Points on a hilly landscape, in no order, each with its height.
A climber steps from a point to the highest of its 2 nearest points, and stops where none of them is higher. Distance is the straight distance between rows; heights are no part of it.
z831: [ 66 125 125 113 111 153 196 161 132 112 138 170  56 132 129  87 187 109
 134 137 121]  (h 241)
z525: [135 150 102  98 126 214  96 137  83  92 115 153 145 114 114 132  96  86
 106 142 146]  (h 178)
z527: [184  82 145  95 122  97  76 160 121 153 162 110 118 174 137 128 126 138
 137 103 107]  (h 512)
z772: [231 164 110 133 111  84  88 107 152 167 155 136 159 151 128 168 116 138
 149 116 158]  (h 489)
z89: [ 64 110 164 190 115  93 166 158 152 108 165 163 122  54 148 145 117 124
 134 158 108]  (h 212)
z493: [ 73 123 163 203 132  78 155 165 173 135 143 136  91  67 165 151 137 131
 158 137 111]  (h 186)
z697: [151 136 152 110  98 162 109 144  89  91 107 162 147 128 103 140  99  97
 124 126 169]  (h 143)
z392: [116 182 161 153 154  79 161 102 116 136  92 101 156 115 120 112 149 143
  89 106 120]  (h 145)
z528: [143 132 112  91 157 199  61 150 100 167 127 146 102 123 107 174  94 105
 104  85  97]  (h 300)
z506: [ 43 159 131 159 173 116 188 133 148 148 105 117  94  97 138  88 188 144
  90 101 102]  (h 203)
z537: [122 119  90  55 139 198  76 137 149 164 114 134 100 130  89  98 159 133
 107 125 152]  (h 410)
z465: [ 84 102 131 116  93 123 169 130 145  75 121 142 116 122 163 123 117  86
 135 119  93]  (h 477)
z605: [143 131 151 151  82  89 136 145 154 113  83 125  94 123 144 136 116 124
 169 160 193]  (h 502)
z245: [233 132 111 122 104  98  58 132 147 168 166 141 128 146 132 173  80 130
 145 109 136]  (h 439)
z67: [140  90 147 157  90  84 162 142 147 128 142 158 181 109 160 130 126 174
 173 121 158]  (h 548)
z387: [ 79 135  68  83 102 184 149 134 114  78 114 171  98 112 138  99 138  77
 113 123 133]  (h 294)
z502: [225 140 122 138 129  91  99 113 138 107 145  89 170 115 136 146  93 115
  95 126  92]  (h 379)
z315: [118  73 121  97 155 146  74  96 131 167 149 115 108 184 139 151 106 129
 157 102  91]  (h 516)
z292: [ 93 109  87  81 102 192 170 138 164 125 126 185 114  94 122  71 191 126
 113 145 143]  (h 311)
z870: [116 161 104 202 147  79 164 108  90 104 146 125 207  94 162 147  94 161
 118 127 112]  (h 303)
z164: [104  83 164 122 124  68 122 151 129 139 128 112 102 146 168  72 185 172
 156 151 147]  (h 350)
z283: [153  71 164 101 119 150  82 148 130 166 123 148 155 141 119 129 127 156
 156 128 160]  (h 435)
z742: [135  96 192 111  92 102 154 162 123 111 126 148  96 161 116  95 162 120
 149 137 146]  (h 272)
z457: [ 92 148 145 201  98  73 151 150 118  87 160 170 144  54 167 151 104 134
 127 156 124]  (h 242)
z801: [ 68 125 109 108 148 113 122  83 151 149  91  85 133 151 139 100 130 146
 122 123 124]  (h 257)
z971: [ 47 173  82 149 115 187 181 161 122 114  95 184 100  73 137 126 155 113
 149 115 156]  (h 239)
z136: [ 67  95 124  85 115 165 129 101 126 128 144 160  99 180 120 103 152 123
 150 137 140]  (h 428)
z124: [122  74 144 155  94  53 166 139 145 104 166 148 169  97 162 111 117 162
 139 137 116]  (h 617)
z535: [214 155 123 160 122  71 151 110 152 105 141  96 148 110 133 144 119 126
 104 146 105]  (h 430)
z472: [142 158 164 109 143 120 125 130 107 140  83 111 154 129 104 109 161 122
 103  94 140]  (h 150)
z118: [130 181 132 153 135 130 165 170  70  92 129 130 124 121 116 138 137 136
 144 148 157]  (h 156)
z70: [173 171  92 192 156  99 135  89 110 131 144 103 223 125 135 152  84 150
 110 143 115]  (h 338)
z895: [185  94 139 140 114  63 160 129 167 130 144 111 122 162 164 123 153 156
 159 142 117]  (h 429)
z286: [122 133 103 105 171 197 141 107 132 132 137 111 118 171  93 129 150 123
 124 124  95]  (h 352)
z265: [164 112 162 115 143 119  54  96 129 189 114 128 140 167 105 150 126 144
 160 132 175]  (h 385)
z188: [128 131  97 131 180 174 140 134 114 111 130  81 172 117 115 125 110 140
  82 142 105]  (h 38)
z116: [ 99  88 184 111 112 116 142 150 134 123 131 135  94 156 123  89 190 144
 149 180 161]  (h 310)
z368: [154 100 107 113 141 194  68 156 131 171 116 113 110 130 121 184  71 118
 135 108 108]  (h 325)
z677: [107 107 133 128 159 116 128  80 144 151 112  72 149 170 117 128 115 151
 133 142 122]  (h 283)
z72: [ 73 131  99 109 118 178 200 150 167 118 120 176  70  84 120  79 202 125
 125 146 122]  (h 275)
z646: [121  91 120 104 176 193  85  86 154 197 146 119  87 187 120 162 130 121
 139 111  81]  (h 465)
z710: [172 159 173 113 135 125 108 124 109 122 109 135 149 125  93 136 129 117
 116 109 165]  (h 181)
z510: [127 132 133 140 193 144 109  79 148 195 127  71 158 171  87 143 113 151
 132 145 122]  (h 313)
z887: [164 154 114 142 177 151 117 145  97 133 139  65 170 121  90 145 105 150
  97 160 118]  (h 60)
z13: [ 60 137 121 130 127 102 144 119 130 132 103  96  97 132 147 105 141 135
 138 130 130]  (h 233)
z569: [ 83 186 136 171 121 101 156 164  76  98 123 129  86 110 139 136 125 122
 152 130 144]  (h 184)
z227: [210 145 123 135 150 124  66 104 114 130 146 113 162 115 127 179  75 100
  82 112  71]  (h 327)
z209: [196 148 122 154  78  55 148 120 143  75 148 125 115 112 157 126 123 128
 123 152 137]  (h 392)
z478: [201 127 115 155 131  57 145  88 171 148 157  94 155 158 146 125 128 155
 117 125 108]  (h 488)
z615: [162 164  96 159 129  90 112  73 113 146 144 103 195 138 133 161  84 150
 136 122 140]  (h 369)
z959: [137 141 144 120 179 160  71 105 126 192 135 104 127 163  84 146 129 155
 130 127 142]  (h 346)
z98: [186  95 124 121 110 144  63 140 121 149 144 131 143 145 122 177  65 117
 156 122 127]  (h 382)
z631: [188 146 143 133 170 140  67 110 114 192 145 121 126 122 117 189  77 118
  96  94  67]  (h 277)
z960: [ 46  85 158 131  73 166 187 165 135 115 126 188 119  84 118 110 140 113
 139 170 144]  (h 136)
z804: [163  98 120 119 145  85  77  97 127 159 173 104 131 188 138 147  93 136
 134 106  86]  (h 580)
z434: [ 90 102  67  74 136 193 125 121 168 137 115 140 107 120 109  80 176 148
 134 157 173]  (h 356)
z258: [ 83  82 144  99 100 128 149 101 126 118 122 152 135 161 146 116 130 112
 160 113 123]  (h 416)
z497: [151  74 151 120 102 115 131 152 131 138 121 135 174 135 140 127 133 156
 157 121 157]  (h 487)
z643: [102 189 104 116 137 188 143 136  94  84  85 130 138 101 122 125 131  99
 109 164 138]  (h 224)
z651: [ 83 139 110 108 160 178 163 114 126 107 137 123 104 124 102  87 170 130
  99 137 109]  (h 302)
z447: [105 130 100 115 116 206 108 123 132 130  82 134 116 154  97 137 111 114
 155 132 187]  (h 526)
z183: [147  96 154  84 143 128  91 149 115 127 152 125 138 147 119 102 127 132
  89  96  96]  (h 446)
z304: [109 172 124 222 132  70 155 123 110  87 148 141 172  63 183 151 109 145
 113 164 104]  (h 273)
z856: [ 92 141 157 183 171  70 160 102 122 145 123  93 152 126 105  91 159 166
  91 110 109]  (h 165)
z499: [165 143 179 138 107  88 157 128 109 100 139 147 134 148 106 125 160 122
 142 109 146]  (h 225)
z713: [165 109 145 118  91 116 102 120 150 114  86 114 107 156 138 134 100 100
 159 133 152]  (h 440)
z409: [ 96 161 134 120 141 161 162 131 118  94 104 123 116  86 117 105 159 108
  83 141 129]  (h 265)
z522: [ 64 150  76 118  94 182 166 153 113  99  88 167  94 116 149 117 132  95
 148 112 149]  (h 264)
z348: [125 108  86  53 154 215  71 147 130 168 141 153 106 118 108 121 128 131
 102  97 123]  (h 361)
z280: [112 144  96  99 133 175 108 102 134 137  94  98 151 140 111 153  93 106
 150 122 139]  (h 464)
z805: [163 144 141 142  48  38 137 133 138  98 134 140 103 112 152 121 133 122
 144 146 172]  (h 441)
z588: [140 100 156 155 122  58 154 160 139 128 140 104 102 137 159 100 169 172
 146 146 133]  (h 383)
z548: [174 123 122 128 143 125 107 167 107 109 151  98 139 143 105 138 109 155
 133 151 140]  (h 91)
z703: [ 73 151 125 166 136  71 153 142 104 108 136  96  99 102 148 118 128 136
 135 132 120]  (h 209)
z572: [126  97 128 147 104  88 161 127 131  89 130 114 158 110 169 123 114 124
 124 128  97]  (h 546)
z496: [124 125 103 104 187 211 109  78 144 159 162 132  89 155  92 152 122 116
  96 105  71]  (h 408)
z903: [ 88 104 141 138 103 147 162 175 100  79 126 159 129  69 128 120 117 119
 138 173 149]  (h 164)
z979: [101 112 113  88 103 191 108 127 131 154  91 160 102 179 116 107 138 114
 165 123 175]  (h 482)
z271: [180 115 176 111 143 134  62 114 130 186 144 147 102 143  98 176 112 120
 121  88  97]  (h 232)
z503: [140 149 132 109 101 135 120 122 150 121  51 101  95 133 121 122 122  74
 131 113 152]  (h 389)
z191: [118 126 160 151  74 106 149 136 114  69 138 164 143  78 136 136  99 110
 125 174 152]  (h 200)
z769: [127 148 105 131 128 132 101  90 103 125 116 102 171 147 129 163  72 117
 155 106 136]  (h 412)
z262: [ 98 124  82  61 115 177 124 113 126 104 124 168 106 135 127  94 149  74
  99  88  97]  (h 334)
z88: [233 147 119 130 125  67 107  93 171 181 154 108 144 175 133 141 142 142
 128 112 132]  (h 536)
z212: [ 69 130 170 197 169  74 182 124 149 146 132 104 108 119 135  98 171 163
  97 122  93]  (h 182)
z802: [125 125 120  75 147 156  99 122 102 112 129 133 133 137 132 111 122  87
  89  74  95]  (h 388)
z832: [ 57 174 135 148 147 136 185 156 141 118 113 144  91  66 135 113 174 123
 102 108 106]  (h 226)
z264: [185 144 112 146 117 116 126 169  79  85 141 119 159 121 134 139 116 137
 131 152 153]  (h 120)

Call two points neighbours if one is among the 2 nearest of the other. Go from one point of each pair to the other, from neighbour to neighbour, staying as high as possible. Name the lowest point that can't be avoided.
z88, z605 -> z209
z537, z605 -> z528
z124, z535 -> z503
z124, z447 -> z258

Where does a climber stop that starts at each point below?
z801 -> z124
z164 -> z88
z903 -> z447
z89 -> z447
z525 -> z804
z506 -> z804
z368 -> z88
z548 -> z124
z188 -> z804
